Points on a hilly landscape, in no order, each with its height.
From any point a climber takes the steepest step (rise divided by distance) to one of its 2 nearest points. It stops when none of these is higher. Distance is the straight distance between rows; heights are no part of it.
q506: [-43  22   4 -47  -9 -11  -1  50 -23   8 -18  12  -5   0  31  30  -5 -45
  26 -30 -32]  h=3.58
q121: [-20  37  13  38  26 -10   4   4   4  -3 -27  11  -2 -20 -14 -26 -28 -20
  48 -15 -18]  h=6.08
q368: [ -3  60 -36  -3  -2  27  18  23 -24  24  -7  12 -41 -28  -6  -1   4  47
  20  -8 -38]  h=2.58
q208: [ 25  30 -11  29  -5  -6  -1 -60 -29 -16 -11 -13  14 -15 -16 -46   8  80
 -15 -17 -26]  h=1.28
q587: [ -1 -28 -15  24 -37 -31  21  11   4 -35 -12   5 -52  40   3 -14  -5  34
 -24  27 -22]  h=1.55
q668: [ 16  17  -9  34 -37   9 -11 -44 -40   6  -2  -2  32 -12 -10   6  19   0
 -16  -8  22]  h=1.27
q778: [-11  54 -33 -21  40  82 -20  18 -34  43  12  -5   7 -44  -6  21   6  -6
  21   3  15]  h=0.85
q951: [-10  61 -14  51 -17  -5  -9   4 -36  28  -5  21 -32 -16  27 -32  17  59
  33 -19 -54]  h=2.05
q634: [  7 -14  19 -58  15  -8 -14  35   6  26  15 -14  25  11  37  44  40 -65
  -7 -11  31]  h=2.49
q707: [ -3 -44  12 -30 -10  50  10 -11  21  -2  11   8   6 -63 -57  50 -24   7
  -9  31  42]  h=1.45
q569: [-18  14 -34   9 -16  74 -17  19 -33 -20 -12 -14  33 -27 -34  57 -19 -26
   5   5  53]  h=1.57
q237: [ 26  64 -41 -20  23  49   9  15 -21  52  17  -4 -28 -45  -6  20  38  14
  -2  22  22]  h=1.05
q684: [-30  50 -51 -49  -7  33  28  39 -24  -6   6   6 -59 -28 -13  31 -17  13
   8  -5 -24]  h=3.38
q82: [ 38   2 -27 -25  14  11  33  -9  22  12   1   2 -37 -41 -45  -9   1  88
 -25  10 -19]  h=1.52
q451: [ 14  12  13 -44  32  10   6 -65  21 -13  22 -19  32 -44 -36 -11 -15  -1
 -14   1  15]  h=2.83
q860: [-30 -43  -8   3 -34   4  -5 -14  -8 -68   3 -17  17  30 -18   7 -48   6
 -13 -13 -11]  h=0.34
q186: [-32 -46  -1   6 -64 -16  -8 -46 -20 -56 -12  22   7  -3 -33   0 -31  39
  -8   1 -23]  h=0.58
q444: [-27  60 -38 -38  37  52  11  27 -16 -27 -13  -6 -13 -26 -27  19 -39  -8
  20 -20  -9]  h=4.61
q970: [ 36  -1   2  50 -13 -11  16  52  -1  37 -31  24 -13   3   2   7  20  11
   4 -18   9]  h=3.24
q60: [ -8   6  -2  23   0  -2  12  -5  24  29  28   1 -64  -1  25 -29  25   5
   9  70 -23]  h=3.57
q547: [ 31  30 -22  34 -18  14 -11   1 -25  47  19   2   1 -10  22   5  50   7
  -4   7   6]  h=1.17
q477: [-24   4  -3 -14  21  45 -18  21  -6  20  11 -13  15  -9   9  16  -4 -35
  14   6   7]  h=0.53
q188: [  9   2   1  40 -37 -46 -24  11 -24  36  -7  40  -9  41  48 -10  34 -10
  12 -16 -30]  h=4.39
q23: [-24  22   0 -37  14 -25   9  31  -9 -14 -28  -2  10  17   0  14 -32 -13
  18 -66 -28]  h=4.10
q360: [-35 -51   6  61   8  32 -37  28   3  -7  -6  20  18  49  -1 -16 -49   9
  23  -6  -2]  h=5.36
q652: [ 26  -3 -10 -22  62  10   1   1  23  36  11   2  -3  -8 -10 -38   0  84
 -16  -6 -28]  h=1.15
q265: [-33  -2  20  34  30   3   5  19  17 -39 -27  -4   8   4 -20   7 -51 -57
  37   3  17]  h=4.95
q651: [ 36   6 -12   8 -14 -41  15  15  -7 -20 -14 -13   5  34   4  -4  13   8
 -21 -36  -4]  h=3.22
q156: [ -4  15  15 -42  16  20  16  23   4  35 -26  26   4 -69 -38  11 -25  23
  18 -45 -22]  h=4.69
q166: [  9 -28  23  72 -20 -35  -1 -12  20  36 -12  40 -33  10  13 -25  24  -3
  17  46 -11]  h=0.97
q948: [ 12  -1  -4  -6  24 -47  18  16  25 -31 -22  -5  -5  32   3 -33 -20  45
 -21 -36 -35]  h=2.91
q44: [ -7 -37  11  76   9   6 -36  12  -8  12 -25  35  36  37   2 -36 -16  58
  12 -35 -18]  h=4.62
q608: [ 37  14 -10 -48  22   8  14  28  18   6  17 -37  -9   6  17  31  34 -32
 -38   4  30]  h=2.71
q377: [  0  20 -11  34 -17 -21  -6 -19 -23  15 -25  27  -6 -22  15 -54  10 106
  -6 -24 -55]  h=1.63
q963: [ 33 -15   1  57  27  23 -12 -12  11   3  19 -28  26  26  -3 -22  10   1
 -14   9  31]  h=5.21
q687: [ 21 -16   4  30 -10  48  15 -11   8 -16  -4 -12   8 -55 -55  40 -20 -18
  -6  32  70]  h=1.79
q562: [  7 -27  65  -1  23  -4  -8  -9  37  58  16  14  31 -13  33   3  43 -53
   9  14  30]  h=4.40
q139: [ 13  -8 -19 -57  -9 -15   4  39 -14 -17  -9 -15  32  28   0  40 -17  -9
 -18 -67   5]  h=4.73
q238: [ 15  36 -55  15  -7  62   4  31 -26 -10  -1 -28 -11  -8 -17  36   2  -1
 -10  14  32]  h=1.80
q952: [-39   1 -31 -49  -4   1 -21  -3 -17 -47  26 -43  25  60  30   1 -20 -20
 -11 -24  -7]  h=6.89
q588: [ -3   2   9  38 -15  38 -24 -20 -27   2 -18   4  50 -22 -17  35   3 -44
  10   0  52]  h=1.38
q404: [-13   6  28 -44 -19  -1  12 -17 -14  40 -14  32  13 -78 -24  28   3  -2
  15 -13  -7]  h=5.39
q3: [ 26  35 -34 -12  32  15  14  43   4  18  11 -23 -34  21  26  -4  18  -8
 -12   5  -5]  h=2.95
q35: [-28 -53  18 -42   3 -32 -23  -8  14 -45  25 -22  34  70  15   5 -30 -35
  -4 -18   1]  h=5.86
q802: [ -3 -40  14 -13  32   6  -6  26  40  52   4  23 -21  -3   7 -33   2  59
  -4  19 -36]  h=0.86
q128: [-30  30   1 -74  39  34   5 -11  -1   1  -6  11   4 -54 -32   3 -36  -5
  27 -14 -18]  h=6.46
q920: [ 16   1 -19 -87  29 -17   6  13  18 -47  18 -37  18  41  -1  23 -26  -3
 -33 -39   3]  h=5.55
q133: [  1  -6   9  63 -56 -50 -36 -42 -40  -7  -7  39   7  53  30 -28  31   9
  -6 -22  -9]  h=4.21
q747: [ -9  12  21  51  14 -41  -7  35   5  23 -16  34 -21  30  47 -34  18 -21
  34 -10 -35]  h=4.60
q855: [-32  11  -4 -14 -20 -27 -19 -26 -43 -49   1 -21  47  50  26   4  -2 -56
   4 -32   3]  h=6.11
q443: [ 27  -7   6 -24  41  25  -5 -50  30 -20  43 -41  34  -1 -11 -12   3 -11
 -30  27  50]  h=3.33
q412: [-14 -36  19 -21  -9 -51   7 -12  23 -59   0 -19  -1  47  10   0 -16 -57
  -8  16  19]  h=5.16
q650: [-30 -25  24   7  -5 -28   3 -28  22 -24  10   0 -21  16  17 -25  -7 -25
   9  46  -9]  h=4.56
q596: [-31 -32  41 -13  23 -38 -10  -7  35  24  12  18  -7  14  35 -41   1 -10
  14  26 -39]  h=4.03
q671: [-26  -2 -13  47  -8  -6  -4  30 -16 -20 -25  18  -8  38  12 -32 -26  51
  15 -45 -32]  h=3.96
q990: [-14 -19  -1  12 -12   6 -16 -51 -10 -32   1  -3  25  -8 -28 -35 -34  68
 -13 -11 -30]  h=0.89
q447: [ 10 -17  59 -19  -9 -41  -3 -34  13  24  -2  16  45 -15  10  19  27 -53
   6 -15  25]  h=4.65
q893: [-25 -17 -19  81 -57  16 -17  -7 -26 -21  -6  23 -28  27   0 -32   2  65
   5  15 -17]  h=1.12
q610: [ -9 -21   6  93 -45 -30 -21 -19 -16  16 -16  53 -32   7  12 -41  19  57
   8  35 -25]  h=1.02
q174: [-10  -2  20  -4 -59 -29  -6 -10 -39  41 -18  39  15 -29   7  26  20 -13
  22 -23 -15]  h=5.79
q657: [ -3  48   5  -8  15   8  23 -52  -2 -23  -3 -14 -10 -53 -27 -11  -7 -19
  12  21   5]  h=2.40
q880: [  1 -13  20   5  46 -11   8 -15  44 -39   1 -24  17   7 -17 -17 -33 -28
  12   4  15]  h=4.14
q244: [ 30  32 -11  26  45   5  18  16  23  43  14  -8 -36   0  14 -37  27  22
  -3  26 -15]  h=3.23
q117: [ 16  12  23  13  40   7  -5  16  17  57  23  -8  -5  -6  39  -7  48 -56
  14  33  23]  h=4.13
q7: [ 21  33   8  -4  15  -6  39  -6  29 -31 -14 -25 -36 -51 -25  17  -1 -46
   0  43  41]  h=2.13
q878: [  2 -31  44 -46  -6 -43   9 -41  35 -29   3  -3  32 -21 -16  17  -9 -37
  -5  -4  24]  h=5.03
q766: [  9 -22 -12  54 -18  12 -21  16 -14  11   2   2   9  51  14   0   9 -14
  -6   5  18]  h=5.62
q525: [-32 -44   1  39 -10  -2 -17  44   5 -24 -10  10 -13  70  23   4 -22 -36
  17   9   1]  h=6.02
q570: [ 19 -44   9 -34 -51 -30  11 -25   5 -24   4  -9  19  -3 -15  34  -4  -4
 -40 -10  23]  h=5.61
q480: [-27 -23   5 -13 -16  12 -36  11  -6   2  13 -11  33  38  39  33  27 -77
  -2  11  33]  h=2.32
q305: [  9  63  18  36   5 -28   8  15 -22  18 -39  12  11 -22   9   5  13 -37
  45 -41  -7]  h=5.26
q172: [ -9 -35  14  -7 -70 -25   2 -27 -22   4  -2  20   2   3  -5  19  18 -18
 -11  12  -3]  h=6.04
q109: [ 16  12   1  -9  20 -17  11  -6  23  21  36 -23 -36  18  44 -21  48 -42
 -11  59   3]  h=3.86
q204: [-23 -19  27   2  13 -54 -22   3   9   0 -17  11  22  29  26 -32 -14  21
  10 -27 -42]  h=3.49
q821: [-19 -41   6 -11  -9  29 -21   9   0  42  17  15   7  -5   2  -3  -5  22
   7   9 -18]  h=0.61
q844: [ 19   2   7 -56  11 -12  12 -27   1   5  10 -10  16 -28 -21  -3  -2  36
 -23 -29 -13]  h=2.29
q322: [ 21 -49  31  34  45   8  -6 -13  52 -10   9 -13  28  15 -22 -30 -30  25
  -3  14  18]  h=4.49
q64: [ 11  -2 -23 -41  64  57 -18 -11  18   1  49 -33  16  17  -7 -15 -18  19
 -16  11  18]  h=3.92
q134: [ 38  20  35  57  10 -65   6   9   8  25 -39  25  11  17  16 -17  31 -32
  23 -30   1]  h=4.92
q407: [ 17  16 -21 -30 -22  -3  31 -15   5 -36   4 -34 -35 -23 -22  30   2 -13
 -29  38  22]  h=1.89
q213: [ 28  40 -19  25  -2  37  16   2  -8 -25  -9 -38   0 -33 -23  32   8 -44
  -6  33  69]  h=1.95
q839: [  4 -23 -33  42 -33  12   1  -2  -6 -11  16   0 -50  21   3 -27   0  78
 -25  38 -30]  h=1.32
q524: [ 14   7 -43 -94  49  33  -1  15   5 -12  40 -32   1  22  -2  14 -10   9
 -29 -11   7]  h=4.63
q309: [-61  18   1 -42 -40 -16  -3  -1 -28 -26  -8   1  -7  -6  31  21   2 -69
  26   3 -14]  h=3.25
q582: [  0   2 -17  14 -35 -17  13  44 -23  -1 -26  16 -15  11   6  10  -4  24
   2 -34 -23]  h=3.48
q625: [ 16 -25  37 -41  -2  22  24 -27  42  18  20   9  -4 -68 -26  39  19 -11
 -13  45  46]  h=1.14
q924: [ 44  -5   1 -71  17   5  35   8  20  28  24   2 -28 -39 -25  14  17  48
 -35   3  -3]  h=1.85
q841: [ 22 -28 -14  19 -34  -7  22   3  18 -23   4 -16 -35  13 -14  12   5  -8
 -26  45  23]  h=1.71

Where does a climber stop that starts at each point below?
q480 | q172
q821 | q920
q948 | q952
q166 | q172

Call two points neighbours if one is among the 2 nearest of the other. Go from one point of each pair to the other, from neighbour to neighbour, staying as high as possible. Name the lowest point that can't be avoided.
q128 / q172 | q156
q952 / q121 | q948
q525 / q121 | q880
q920 / q952 | q309
